Each row is a point on a landscape with many valleys, with its height.
From any point a ball takes the steepest step (drop divided by distance) to one of its 2 nearest points. It stops when none of these is lower. Distance is the straight distance between rows; heights are no part of it.
Q_440 h=44.4: [-36 -23  26  16  11  17  52  22   0 -55   9  21  26  -7 -15  72 -32  10
   9 -70  -6   0  48  37  37  49  25 -11 -38  73  18   0  -3 -43 -10   1
  12   9  15  -6 -15]
Q_789 h=66.9: [-34 -56  18 -44  29 -65 -24  14 -38   7  42  32 -64 -53  -6 -56  -4   5
 -58 -72  37 -22  28 -14  30  52  31  -6  45  27  -3 -35   7 -23  -3  -7
 -14  -9 -20  13  -4]
Q_587 h=44.2: [ 12  57  15  24  -4  41  15  34  10 -16 -35  -3  52  45  11  38 -13  29
   1  33 -30 -32  -8 -15  -9 -16 -29  19  -9 -37   2  41  -8 -20  -9  23
   8  17  24  25 -22]
Q_717 h=54.2: [-52 -18  34  31  -2 -13  53   6   8 -83  15  24  27  14 -19  67 -15  19
   8 -64   3 -16  55  45  27  45  25 -19 -37  50  34  -8  11 -30  -5 -13
  34   7  28  -8 -21]
Q_182 h=18.3: [ 32  49   8  -2   1  70  15  24  22  -8 -12 -42   3 -23 -34   2 -10  20
  35  27  89  23 -63  11 -27 -15  28   2 -45   0  -1 -27 -42  -3 -15  15
 -29  20  23 -52 -40]
Q_416 h=22.0: [ 26  45 -83 -34 -47  22  31 -20  -4  41 -45 -24  44  17  38   5 -46 -20
  50  27  47  38 -58  43 -10 -40 -35 -14 -18  47 -33 -28 -45  26  11  23
 -38   9   0  -4   7]
Q_496 h=15.5: [ 35  43 -73 -28 -42  26  35 -11   9  26 -31 -42  35  -3  17  -4 -36  -6
  46  28  66  39 -75  39  -2 -28 -22 -14 -31  47 -19 -40 -51  30  13  24
 -33   9   7 -11  -1]
Q_374 h=41.7: [ -37  -51   45  -27   35    6   41    5    4  -61   -7  -23  -12  -38
  -37    0  -34   26  -45 -108   77    6   43   13   -8   22   33    3
  -36   15   16  -24  -21  -34  -25    7   33   14    2   19  -17]
Q_255 h=38.1: [ 23  61  10  -7  -8  47  -1  32   4  16 -31  15  17  28   6   8  -9  23
   4  40 -21 -30  -7  -9 -12 -23 -25  18 -10 -51 -10  36  -2  -8  -8  18
  -2  -1  17  21 -14]
Q_422 h=80.6: [-16 -34   8   2   6 -78 -32 -16 -37  43   1 -13 -20  23  34 -35  31 -83
  -8   8 -43   9  35 -20  20  34   9 -44  39  74  -6 -13  44  21  42  -4
   3  -8 -44 -26  47]
Q_838 h=57.8: [-13  39 -77 -26 -49  14   8 -50  -4  45 -44   3  21  36  58   6   8 -54
  58  30 -45  58 -39   9   4 -69 -46  19   8 -15 -45   7  21  23  28   1
 -31  -3 -31  18  19]
Q_533 h=59.3: [-15  10   5  41  17  18  49  47  11 -25  14  24  48  18  15  93 -38 -15
  18 -21 -51   7  25  24  52  37   9 -21 -10  69  28  21 -22 -59  -2   9
 -23  21  22   9 -18]
Q_238 h=12.9: [ 42   8 -46 -19 -26  37  35  -4  17  -6 -16 -67  11 -51   1 -19 -23  -5
  27   6  96  40 -86   2   3  -9  28 -18 -30  53  -1 -57 -70   0  14  24
 -24  14  22 -32  -7]
Q_991 h=35.6: [ 18  30 -15   1   8  57 -22 -11  32   6  13  16 -65  -8 -55 -36  -9  15
   2  71  20  14 -57  39 -35 -59  16  38  -4 -96 -47 -16 -11  59   4   3
 -26 -30   8 -29 -18]
Q_677 h=33.6: [ -10  -39   15  -37   22  -12   14   14    5   -1    9   -3  -45  -73
   -6  -48  -46   14  -48 -104   72  -10   39    1    1   35   33   10
   10   17   17  -27  -29  -37   -8   -2    5    6  -20   20   -3]
Q_904 h=73.9: [ 24 -39  -4 -40  13 -29 -40 -12 -17  21  37  -5 -44 -62  -9 -55   8   5
  -7 -18  74 -23 -25  -6  -2 -43  25  31  23 -15 -33 -31   4   1  10 -10
   1 -51  -8  -9  -4]
Q_477 h=34.8: [-15 -33  36  -8   7 -25  24  20 -14  -4  10  54 -24 -19  -9  -7 -21   8
 -55 -66   0 -22  45  16  19  68  16 -22  24  22  13  27 -15 -28   4 -14
 -12  11 -16  38   5]
Q_735 h=21.6: [-10 -25  29  11  35  63  43  -6 -18 -41  -9 -32  16 -21 -45  43 -20  20
  18 -47  71  26 -10  -8 -26  -6  72  12 -55  16   5 -25 -32 -32 -17   1
   6  20  39 -14 -26]
Q_712 h=30.6: [ 40  54  -6 -24 -14  45  -8  18  14  32 -20  10  -5  -1  -7 -11 -12  13
  22  42  10 -15 -12  11 -25 -37 -14  20  -8 -48 -15   0 -11   2   4  11
 -16 -19  19   7 -12]
Q_379 h=51.0: [ -1  13  17  33  13  22  39  37  11 -19  -1   8  45  24   0  74 -30  -4
   3 -24 -34 -14  13  17  14  23   2   2 -10  40  28  21 -24 -43 -13   5
  -1  23  24  16 -15]
Q_821 h=88.1: [-22 -35  11  18  11 -74 -34 -11 -38  51   7  -1 -21  24  40 -27  28 -69
  -2   6 -42  10  58 -16  33  51  10 -73  39  62  20   2  56   1  46  -3
 -25  -9 -24 -25  52]
Q_894 h=49.8: [  1  56  17  56  -1  32  32  32  19 -44 -21 -14  73  61   5  71 -11  30
   3  29 -41 -28  -9 -13   1 -11 -26  11  -6 -26  16  38  -5 -27  -3  14
  16  21  33  18 -21]
Q_249 h=37.2: [ 13  19 -20  16  -6 -58 -78 -17  40  20  17 -45 -33  31  17 -31  72 -31
  10  55 -90  23  46 -15 -14  -9 -49  23   0 -14  10  28  25  61 -20  -9
  26  12 -74 -18  25]
Q_490 h=71.5: [ -9  29 -51  -1 -29   3 -39 -50  20  41   6 -14 -15  23  26   2  55 -37
  44  65 -71  44 -23 -25   0 -46 -48  35  -2 -39 -12 -13  45  29   7  -2
  -1  -4 -19   6   5]
Q_515 h=23.7: [-22 -27  41   0   9 -22  43  28   3 -33   2  41  -3 -15 -11  15 -36  12
 -42 -75   4 -11  62  42  22  75  12 -27   3  42  10  27 -16 -23  -1 -15
  -8   6 -19  30   1]
Q_562 h=56.2: [   9   19   -9   32   13  -67  -73    7   27   17   19  -16  -17   31
   30  -17   68  -21   13   48 -101   16   57  -23    9   -8  -48  -10
    1   -5    7   44   35   59  -30    0    9    4  -56  -36   33]
Q_237 h=35.5: [ 47  32 -58 -36 -46  12  11 -16   8  34 -16   4   2  -4  18 -23  -7 -13
  32  27  21  10 -24  22 -20 -46 -22  13   3  -4 -30 -27 -16   8  30   2
 -15 -29  12   9   2]
Q_25 h=64.4: [  1  48 -67  -9 -49  13  -8 -42  12  45 -13   6   2  24  48   2  24 -39
  50  51 -59  42 -27 -14   5 -56 -50  19   1 -44 -22  -7  34  17  26   1
 -13  -8 -14  15   8]
Q_792 h=67.7: [-12  11   9  50  20  -2  46  46  26 -33  -6  29  56  21  39  80 -40 -30
   2   8 -73   4  30  23  42  48  -7 -50  11  37  32  46 -18 -55   5   3
 -25  26  12  14 -10]
Q_443 h=47.9: [ -35  -36   43  -17   23  -14   45    9    7  -70   -1   11   -3  -17
  -33   16  -26   29  -48 -105   46   -4   58   31   14   46   18   -8
  -25   37   17  -12  -12  -23  -11   -5   27    5  -15   18   -9]
Q_698 h=75.1: [ -11   34  -34   39   22  -35  -57   17   17   18   13   16    3   23
   33   13   61    1   25   72 -113   13   25  -49   44  -21  -62   -8
   -3  -39   -9   48   56   36  -37    1   -9   21   -8  -39   23]
Q_438 h=74.4: [-35 -61  60 -22  25 -76 -40   5 -59 -12  29  30 -17  18 -30 -49  40   9
 -49  -8 -27 -32  16 -26   2  38  -4 -29  28  -9  -2   7  25   9 -44   9
  20  -9 -25 -30   9]
Q_69 h=81.9: [ 33 -27 -63 -37 -14  -6 -17 -51   3  14  -2 -22 -39  -7 -14 -24  31 -10
  16  37  37  42 -66  36  -7 -66  -5  35   8 -21 -60 -27 -12  35  32   9
 -32 -36  -9   7  15]
Q_918 h=53.1: [-33 -58  43  13   5 -39   0   2 -40   1  14  59 -16   8  13 -12   6 -10
 -36 -15 -42 -20  33 -20  26  76   6 -67  44   6  13  49  28 -11  -6 -15
 -32   6  -8   5  31]
Q_969 h=26.1: [ 28  12 -47  -1 -28  49  35 -18  15  13 -17 -49  27 -26  20  20 -40 -18
  48 -24  64  44 -59  -7   5  13  29 -11 -23  88  16 -72 -59 -33  10   2
 -42  14  21   1   3]
Q_335 h=23.4: [ 55  41  -8 -24 -13  29   2  21  21  32 -15  -7   4 -24  -6 -16 -21   8
  20  14  45 -15 -14  10 -29 -23   0  13  -6 -11   2 -22 -32  -5   0   7
 -11 -11  19   0  -9]
Q_373 h=41.9: [ -5   1  42  38  10  15  39  -3  -1 -51  -2 -14  40  23 -42  43 -11  43
 -17 -40  22 -40  24  24 -21   6  17  24 -26   0  32   3   0  -7  -2   2
  39  16  31  22 -27]
Q_584 h=30.8: [  7  13   7   6  26  71 -33   0  10  -5  -4  23 -61  -2 -49 -37  -4  46
 -13  62  27  -2 -44  39 -46 -66  32  37  -9 -93 -47  -5  11  60  -4   4
  -6 -26  12 -19 -18]
Q_37 h=36.2: [ -8 -15  32  30  20  32  48  -7  -8 -53   2 -19  38  12 -44  56 -17  37
  -2 -52  29 -16  19  14 -17   7  30  21 -46  22  31  -8  -4 -20 -12   0
  33  20  34   9 -24]
Q_404 h=3.4: [ 36  -9 -76 -35 -20  17  37  -7   5  14 -42 -58  16 -37  19 -34 -40 -10
  14  -3  88  31 -64  24   2 -26  12 -18 -18  67 -18 -50 -68  14  15  19
 -24   6  10 -23  18]
Q_80 h=23.2: [ 49  43 -44 -20 -38  32  24  -2  18  28 -20 -35  29 -13  14   1 -31  -2
  46  21  60  18 -49  16 -18 -15 -12  -5 -21  43   1 -47 -45   2   8  13
 -28   4  21  -7  -9]
Q_471 h=20.6: [ 36  28 -38  -1 -30  56  32 -13  11   7  -6 -49  24 -33   0  13 -23  -9
  54  -6  81  51 -82 -10   7   4  32 -12 -36  57  13 -64 -64 -21   8   4
 -44  16  23 -18 -12]
Q_40 h=70.4: [ -8 -52   0 -43  18 -47 -28  -2 -29  14  38   5 -55 -70   3 -61  -9   4
 -36 -67  58 -30   7 -14  15   8  33  14  37  13  -3 -44   3 -20   7 -16
  -3 -25 -17  12  -2]
Q_639 h=47.8: [  3 -30  31 -26  18 -54 -55  -2 -40  29  33  26 -29 -18 -11 -38  46 -19
 -17   2 -20 -21  -1 -27  -5   2   4   9  18   1 -23  -7  24  -5 -15   5
  25 -28 -20 -14  -1]
Q_861 h=4.1: [-22 -17 -46 -46  -9  -5 -50 -46  24  31 -38 -60  -8  43  27 -18  53 -56
  22  50 -54  59 -26   2 -30 -29 -56  40  20  25 -19  14  27  54  -8   1
  -5  30 -89   1  29]
Q_55 h=82.7: [-10 -24   7  33  27 -79 -52   2 -15  47   9  -5  -4  31  50 -23  35 -55
   4  28 -70  13  67 -24  25  20 -11 -76  35  53  35  25  57  28  20  -5
 -24  -8 -33 -46  55]
Q_805 h=31.1: [-24 -17  31  17  17   3  46  45   3 -43   6  28  21 -16   2  62 -38  -2
   0 -63 -14  11  63  44  42  68  15 -33 -24  95  14  10 -14 -48   1   6
 -10   6  -1   0 -11]
Q_548 h=46.2: [  17   46  -48    0  -29   39  -11  -49   18   27    9   -4  -30    3
  -28  -10    2  -17   30   84  -24   44  -57   21  -21  -59  -24   30
    0 -100  -32  -16   -3   58   22   14  -42  -23    4    0  -14]
Q_566 h=28.8: [ -2 -19  37   7  33  42  34   6  -8 -29 -13 -32  24 -14 -41  39 -26  25
  -2 -55  50   0   9   8 -28   5  41  18 -46  23  22 -14 -23 -30 -29   4
  13  26  24   2 -22]
Q_458 h=81.3: [-44 -56  54 -20  22 -30 -16 -12 -53 -42  37  29 -12  23 -51 -38  35  70
 -70  -5  33 -53   4 -19 -15   8   5  13  27 -45  -2  -6  38  31   4 -17
  55   2   7  10 -20]
Q_184 h=15.4: [  1  -4  24  11  28  80  40   5 -17 -24 -12 -27   7 -31 -44  48 -13  10
  29 -25  77  41 -35 -22 -17  -7  81   9 -55  11  -1 -25 -53 -38 -10  -6
 -12  17  42 -27 -26]
Q_628 h=63.6: [-19   3  34  24 -10   7 -11   2 -20 -22  -9  39  21  32  -1  -4  28  42
 -27  39 -42 -51  -5 -36  10  11 -17   3   4 -59 -17  59  41  19   6  -9
  46   6  17   9   9]
Q_161 h=35.0: [ 13 -15  28  -9  27  37  22  19   8  -4 -13 -30   6 -45 -27   6 -38  13
  -2 -62  64  -1   7   7 -31  12  36  14 -27  19  20 -16 -36 -39 -25   7
   5  20  16   3 -13]
Q_329 h=62.8: [-44 -71  40 -44  36 -70 -19  15 -46  -8  40  43 -52 -13 -22 -44  11  17
 -68 -57  17 -29  25 -14  23  64  17 -18  47  11  -2 -15  11 -11 -20 -10
 -10  -2 -15   7   2]
Q_119 h=72.8: [ -1  16   8  58  12  -3  41  36  28 -30 -21  28  60  26  41  59 -34 -25
 -12  13 -77  -6  20  -1  37  41 -16 -55  24   4  29  63 -12 -40   6  -6
 -16  29   7  18   4]
Q_648 h=37.8: [ -26  -50   34  -40   36   -2   27   15    8  -40   -4   -9  -29  -57
  -24  -28  -40   26  -58 -113   82   -6   38    3    0   28   29    8
  -16    5   14  -16  -24  -31  -18   -2   23   11  -16   26   -7]
Q_550 h=85.1: [-22  19  -8   9  19  21 -59 -17   6  26  10 -15 -30   8 -16   2  55  -3
  18  82 -93  16   0 -31 -13 -34 -47  39 -16 -80 -25  16  46  31 -31   7
  13 -10  -7 -25  -5]
Q_622 h=63.3: [  9 -35  31   1  10 -95 -58  -5 -22  21  24 -12 -28  15  13 -58  44 -52
 -27   4 -47  15  53 -24  -2  24  -6 -38  21  31   9   0  29  37 -14   6
  27 -28 -64 -35  22]
Q_992 h=73.2: [ -3 -36  11   2   6 -94 -44 -16 -25  30   6 -27 -18  24  28 -44  34 -76
 -15   5 -42  20  51 -15   3  31  -2 -33  40  64   2 -10  38  38  24  -3
  24 -19 -65 -35  43]
Q_14 h=76.3: [  0 -15   4  43  28 -76 -61   9   1  34  11   1   4  29  49 -14  45 -30
   7  41 -86  11  68 -31  27   6 -27 -67  30  32  30  41  53  38  -3  -3
 -24  -7 -33 -54  46]
Q_45 h=79.1: [ 35 -44 -43 -31  -5 -19 -33 -39   3   4  16 -28 -50 -29 -14 -33  33  -1
  11  30  55  22 -53  26 -12 -61   7  38  14 -18 -54 -26  -5  32  30   8
 -19 -48 -10  -4  10]
Q_685 h=44.0: [-25 -43  36   1   8 -32   9  13 -28   7  16  63 -25  -4   7 -14  -5  -4
 -44 -40 -19 -21  42   3  29  74  12 -46  39  16  10  42   6 -18   6 -17
 -30   4 -10  27  17]
Q_655 h=55.5: [ -3  58  24  75 -19  14  16  22  25 -59 -21  -4  58  59  10  50  11  35
 -12  32 -41 -39  -3 -16   8   1 -17   4   6 -61  17  53  17  -5  16  -1
  41  16  38  25 -18]
Q_768 h=70.6: [-40 -51  55  -1   9 -50 -30   2 -55 -18  18  35   2  31 -20 -30  43  23
 -36  10 -41 -45   5 -32   3  31 -13 -24  18 -28  -5  37  36  15 -30  -7
  28  -4  -2 -26  16]
Q_551 h=53.5: [ -39  -54   43  -32   19  -28   40    8    5  -54    5   30  -24  -14
  -33  -11  -22   40  -73 -100   48  -19   53   22   22   58   17   -8
    4   14   12   -2   -7  -14   -7  -28   19    6  -18   33    2]
Q_636 h=83.3: [-14 -33  55  -6  19  -2   3 -18 -29 -40  20  21  -5   9 -50 -30  13  80
 -68 -27  61 -54   6  -8 -20   2  15  17  15 -47  12  -4  28  39  14 -17
  50   7   9  34 -24]
Q_168 h=26.0: [ -2  -6  25 -17  33  42 -40  -2  -6   3  11  20 -50  -8 -42 -35  12  47
  -9  45  34 -19 -24  16 -40 -54  22  36   0 -78 -49  -4  24  32  -6  -1
   8 -32   6 -13 -12]
Q_71 h=51.8: [  1  64 -87 -20 -64  17  28 -37  -5  42 -44   1  40  39  63   7 -27 -46
  64  39 -21  51 -42  30  -7 -66 -52   0  -5 -17 -37   3  -4  23  20  21
 -26   5 -10  19  10]
Q_62 h=35.9: [ 37   2 -30 -26 -21 -15 -15 -13 -15  47  -1  24 -19 -20  20 -41  10 -21
   6  -4   7 -19  -3  -4  -4 -17   3  13  33  17 -17 -26  -1 -14  30 -11
   3 -28   2  15   5]
Q_975 h=55.2: [ -1 -34  40 -12  18 -84 -62   0 -35  20  30   8 -27  -2  -5 -50  48 -36
 -25   1 -45  -3  27 -29  -9  16  -5 -20  16  12  -5   0  25  15 -31  12
  29 -24 -40 -32   8]
Q_730 h=76.1: [ 28 -61 -24 -38   3 -36 -41 -27 -10   1  28 -29 -43 -57  -8 -48  25  -1
   1  -1  72  -3 -46  13  -4 -56  20  34  22  -6 -46 -34   4  21  17  -1
  -9 -57 -15  -4   7]
Q_605 h=52.2: [ 15  66 -57   1 -47  37  -9 -50  14  39  -2  -4 -11  11   4  -6  -5 -29
  49  79 -36  45 -49  13 -12 -63 -37  20  -6 -92 -21  -7   8  47  17  13
 -36 -18  11  14  -7]
Q_159 h=65.4: [  1  60 -37   9 -12  24 -24   4  11  40  -5  32  -5  12  33   6  28  -7
  27  64 -81  11  -1 -51  28 -31 -50   9  -9 -68 -16  35  42   6  -7   9
   1   3  10  -2   1]
Q_347 h=29.3: [ 54  23 -35 -31 -28   8   6   0   8  37 -11   1  -3 -27  14 -30 -17  -4
  15   2  36 -15 -11  11 -17 -24  -5  12  16   6  -7 -30 -24  -7  20  -3
  -6 -20  14  11   1]
Q_348 h=85.0: [ 18 -16 -78 -32  -9   1  -5 -47   0  18 -19 -28 -40   7 -22 -19  29 -18
   3  37  39  62 -79  49   0 -76  -8  41  -1 -24 -70 -10 -31  51  33  24
 -50 -12 -15   5  23]
Q_751 h=60.2: [ -9  29  34  48 -22  16  -2   7   5 -45 -17  21  34  43   2  16  17  45
 -32  32 -33 -54  -1 -25   5  14 -15   0  10 -62   4  61  31  16  19 -10
  52  10  28  26  -1]
Q_737 h=32.4: [ 22   6 -32   4 -16  44  28   0  23  22  -3 -40  13 -36  24  27 -45 -21
  36 -45  42  37 -11   0  -3  30  26  -3 -13  95  25 -73 -44 -49   9   6
 -24  11  14  13   2]
Q_637 h=78.9: [ -6  22 -26   8  -5  -9 -57 -26  24  35  18 -19 -25  13  14  -2  72 -31
  34  67 -87  29  -2 -34  -6 -31 -50  30 -12 -40 -12  -1  46  29 -14   4
  10  -8 -26 -16   4]
Q_427 h=59.5: [-11  52  32  90 -18 -11  12  16  37 -73  -8   7  58  48   7  63  13  22
 -13  18 -43 -37  12  -9  13  16   3 -21  14 -58  40  52  16 -11  15 -18
  49   9  49  19 -15]
Q_104 h=54.3: [-24 -19  45  18  -7 -19  25   6  -8 -30   1  45  17  22 -17  15  -9  20
 -53 -35 -12 -46  20  13   9  49  11 -16  16 -13  20  45   0  -1   4 -26
  23  13   5  40  13]
Q_971 h=14.0: [ 35   4  14 -32   7  16 -13  13  -9  31   3  23 -17 -34 -19 -35 -11  19
 -13 -18  44 -40   0  -1 -17 -16  20  25   9 -21  -4  -2  -9 -10   2  -6
   8 -18   8  10  -5]
Q_581 h=79.5: [-36 -54  56 -35  35 -35 -41  -1 -62 -16  30  28 -15  10 -46 -45  36  46
 -51   1  15 -46  -2 -19 -13  -6   0  15  21 -36 -23  -2  33  13 -23  -1
  42  -9  -9  -9 -13]
Q_858 h=77.0: [-33 -62  61 -47  41 -80 -50  11 -65 -17  37  15 -24   7 -42 -54  39  14
 -60 -14  -1 -35   9 -20  -3  17   2  -8  30 -19 -11 -11  17   7 -40   8
  34 -18 -29 -23  -5]
Q_704 h=18.5: [ 22 -33 -44 -23 -16  11  25 -10  20   4 -21 -61 -13 -80  24 -40 -57 -10
   2 -52  84  12 -15  12 -17  15  31  -9   0  67  15 -58 -52 -27  14  12
  -6   0   9  -2  16]
Q_100 h=76.7: [ 12  35  -2  48   6   1  27  34  27 -12 -27  34  53  26  52  36 -12 -19
 -15  23 -73 -13   9 -31  37  27 -27 -51  26 -21  25  77  -5 -28   2  -1
 -13  33   6  12   8]
Q_450 h=62.7: [-41   5  30  55  -7 -20  44  14  18 -74  12  19  42  33 -14  74 -15  17
   0 -42 -19 -33  41  45  13  35  22 -19 -18  17  47  14   4 -21   2 -21
  39   7  38   7 -14]
Q_853 h=57.6: [  9  80 -41   1 -31  45 -16 -19  17  41  -5  10  -5  10  18   3  -8 -17
  47  76 -53  25 -23 -12  -5 -52 -44  21 -11 -99 -15   6  23  26   4  14
 -21 -16  13  13 -12]
Q_728 h=62.4: [-48 -64  49  36   5 -31  12  -5 -16 -15  13  55  -1  26  33   7  -9   0
 -28  -1 -45 -22  41 -21  21  76  -2 -80  46 -13  24  64  44 -13  -3 -43
 -36   2  -7  10  40]
Q_493 h=88.2: [-19   4  13  -5  14  18 -52  -4 -18  14   4  17 -23   9 -15 -10  47  16
   6  64 -68 -12  -3 -33 -10 -25 -27  29 -16 -64 -36  26  44  10 -19  10
  26 -14  -1 -17  -2]
Q_514 h=72.2: [  9 -41   2 -44  15 -32 -30  -1 -26  24  33   7 -44 -63 -10 -53  -3  11
 -22 -47  62 -33  -9 -10  -1 -18  30  24  31  -8 -13 -35   5 -13   2 -11
   6 -31  -8   3   1]
Q_951 h=40.9: [ 24  -8  -6 -25  -7 -27 -35  -6 -27  42  17  29 -28 -19  10 -37  29 -23
  -1  -2 -11 -19  -7 -19  -2  -7   7  14  28   8 -24 -16  13 -10  15  -3
  12 -27  -2   5   4]
Q_317 h=69.7: [ -6  48 -41  28   1  -7 -38  11  15  37   7  32  -3  18  42   0  49 -12
  23  65 -98  16   6 -59  43 -26 -52  -1  -6 -44 -11  37  53  17 -14   6
   0  13   1 -22  11]
Q_742 h=29.4: [  3 -31   2 -29   8   1  14   8  18   1   4 -28 -37 -85   5 -40 -58   2
 -21 -90  79  -2  23   6 -16  24  34   4  -1  32  25 -35 -35 -42  -7   9
   3   3  -5   8  -1]
Q_29 h=24.3: [ 25 -21 -30 -27 -11   1  14   2  15  16  -8 -29 -18 -74  13 -45 -51  -4
  -7 -59  72 -12   9  11 -18  12  30   7  12  44  15 -45 -35 -33   9   3
   0  -1  -2   9   6]
Q_313 h=48.3: [-17  -8  44  24   5  -3  36  11   2 -45  -3  13  31  20 -33  31 -16  27
 -38 -52   8 -43  25  25  -3  31  14   7 -10  -2  29  23  -5  -4   3 -14
  36  13   9  34  -7]
Q_791 h=58.2: [-44 -66  38 -38  23 -45  14  13 -29 -27  25  49 -38  -8 -33 -28  -3  39
 -76 -74  37 -32  34  -5  24  62  16  -8  31   2   4   6   5 -10  -6 -28
   5   6 -14  28   7]
Q_642 h=45.9: [ 28  80 -62 -13 -62  16  12 -12  13  46 -25   1  30  28  59   3 -23 -29
  55  51 -16  24 -27  10 -12 -46 -51  -1  -2 -21 -11 -10  -6   4  20  22
 -15  -5   7  21  -7]
Q_718 h=41.3: [ 40  64 -44 -21 -48  19   9  -3  12  44 -20   5  16  11  41 -10 -11 -19
  37  34  -4   5 -16   8 -13 -38 -39   2   4 -15  -7 -16 -12  -5  22   9
 -13 -14  14  20  -7]
Q_213 h=44.5: [ 12  19  20  22  17  46  31  34   5   2  -4  -9  41  14 -14  66 -28  13
  16 -25  -5  -9   3   4  -6   7   8  16 -27  40  24   1 -33 -46 -22  10
  -7  20  28  11 -20]
Q_310 h=7.2: [ 16  22  22  10  24  85  30  14   2 -21  -9 -41   0 -27 -44  24  -7  13
  32   0  94  35 -65 -15 -23  -9  63   4 -50   8  -5 -24 -57 -21  -7   0
 -20  20  34 -50 -40]
Q_776 h=20.1: [ 23   1  17 -31  12  26 -29   5  -6  25   8  24 -29 -26 -28 -34   0  32
   0  15  43 -30 -14   4 -22 -40  13  30   5 -48 -36  -2   9   5   2  -1
   5 -33   2  -2  -7]
Q_537 h=38.0: [ 27  24   9   9   7  49  24  25  13  22   2 -20  28 -14  -8  44 -31   2
  30 -25  25  10  -8  -4 -10   8  17  16 -23  49  31 -25 -37 -46 -21   6
 -24  20  26   4 -20]
Q_483 h=35.4: [  5 -23  18 -18  14  29  16   9  23  -7   4 -41 -14 -76  -4   3 -50 -11
   5 -77  72  25   7   0 -19  27  48   1 -22  53  20 -42 -50 -55 -16  17
   1  10  12   3  -4]
Q_660 h=66.7: [-21 -18  40   7  -4 -10 -15   5 -40  -4   3  50   6  22  -8 -12  28  25
 -32  20 -40 -47  -5 -37  12  21  -9 -11  10 -34 -11  54  32  10 -13  -9
  33   3   9   1  12]
Q_432 h=30.7: [ 42  52 -19   4 -25  38  17  17  18  37  -3 -26  37   1  20  25 -31 -10
  41   3  35  17 -27  -1 -17   2  -7   1 -17  46  27 -40 -41 -30  -8   9
 -29   8  19   9 -20]
Q_245 h=4.2: [  9   6 -32 -10 -14 -32 -76 -48  42  15   2 -68 -36  27   8 -41  69 -34
  13  62 -70  21  20   1 -39 -15 -55  43  11 -22  16  14  22  66 -15  -8
  30  20 -82   0  18]
Q_661 h=64.9: [-28  28  32  77 -13 -23  30  19  32 -70   1  15  56  45  -1  71  -6  13
 -12 -10 -40 -36  25  22  11  27  13 -26   5 -17  45  39   2 -20  12 -22
  40   7  40  18 -12]
Q_942 h=61.6: [ 11  68 -25  -5 -20  44 -18   4  10  37 -13  20  -4  13  21  -3   6  -3
  27  65 -58   3  -9 -30   6 -43 -41  16 -12 -82 -17  22  25   2  -1  11
  -7  -9  15  16  -7]
Q_678 h=3.5: [-18 -21  44  16   7 -20  44  44   8 -32  -1  35  12 -15  10  37 -41  -8
 -21 -52 -18   1  72  50  30  75  10 -48   7  57  15  36 -17 -34   8 -11
 -21   1 -17  24   2]
Q_554 h=67.3: [   6    8   -8   45   26  -75  -68   20   14   17   10    3   -2   33
   43   -6   61  -13   15   55 -103    9   54  -36   25   -8  -47  -40
   17    8   13   47   47   51  -30    1  -15    1  -35  -52   35]
Q_538 h=61.3: [-48 -40  52  34 -13 -30  20  -3  -7 -37  10  59  12  30   8  14  -6  16
 -43 -14 -25 -34  29  -4  17  69   9 -54  36 -27  24  57  23  -1   0 -48
   7   5   5  23  29]
Q_413 h=34.9: [ -9 -11 -45 -27 -17 -22 -59 -49  31  22 -19 -68 -18  40  23 -24  59 -48
  19  59 -63  42  -7   1 -34 -25 -60  41  11   6  -5   6  28  64  -8  -9
  19  22 -85   0  25]
Q_687 h=10.2: [ 30 -35 -70 -37 -18   4  37 -13   5   6 -41 -66  -3 -64  20 -50 -48  -6
  -2 -26  94  21 -49  18  -3 -24  26 -13 -10  65  -7 -45 -68   3  22  17
 -12  -3  13 -20  22]
Q_834 h=26.7: [ 47  48   2 -16  -6  51  11  25  28  14 -17 -27  -1 -20 -23 -10 -22  23
  28  30  70   1 -39  20 -32 -23   8  11 -29 -14  -1 -20 -34   3 -13  12
 -26   4  17 -30 -24]
Q_841 h=43.8: [ -6   2  14  45  15  60  57  -5 -21 -42  -3 -14  42  24 -39  81 -15  41
  28 -19  22   0   1  -9 -11 -13  41  28 -52  18  24 -12   0 -22  -7  -8
  17  20  53  -8 -29]
Q_139 h=39.1: [-24  -6 -38 -44  -9  -3 -30 -45   7  41 -38 -35   6  46  48   1  50 -68
  30  32 -62  62 -33  -9  -3 -37 -45  29  20  46 -41   5  36  37  10  -4
 -19  17 -78   3  28]
Q_863 h=40.2: [ 22  46 -28  -1 -10  53 -17 -25  28  16  11  11 -46  -4 -45 -20  -6  -2
  16  81  -8  24 -59  30 -28 -58  -1  36   0 -99 -36 -20  -8  60  11   7
 -37 -29   8 -14 -17]
Q_236 h=55.1: [-33  14  -5  60   5  31  58  18  -1 -53  18  16  56  43 -10 110 -28  21
  33 -14 -28 -18  11   5  32   4  23  11 -26  31  39   7   4 -44   2 -10
  23  18  57  -8 -23]
Q_127 h=48.8: [-17  13  -3  62   3  50  64  -4 -16 -51  15  -1  49  35 -30  99 -20  43
  35 -11   5  -9  13 -10  11 -15  36  26 -45  17  35 -11   8 -29   7 -11
  26  18  66  -9 -28]

Where does a ball stop that starts at each point below?
Q_119 | Q_496
Q_458 | Q_335
Q_853 | Q_971
Q_493 | Q_335
Q_69 | Q_404
Q_40 | Q_404
Q_677 | Q_404
Q_422 | Q_335

Call two points neighbours if one is among the 2 nearest of the other. Go from one point of each pair to the other, from neighbour to neighbour, staying as low as possible. Name the highest point that can't be avoided.
Q_496 / Q_678 | Q_728
Q_310 / Q_335 | Q_834
Q_310 / Q_404 | Q_483
Q_971 / Q_245 | Q_698
Q_245 / Q_861 | Q_413
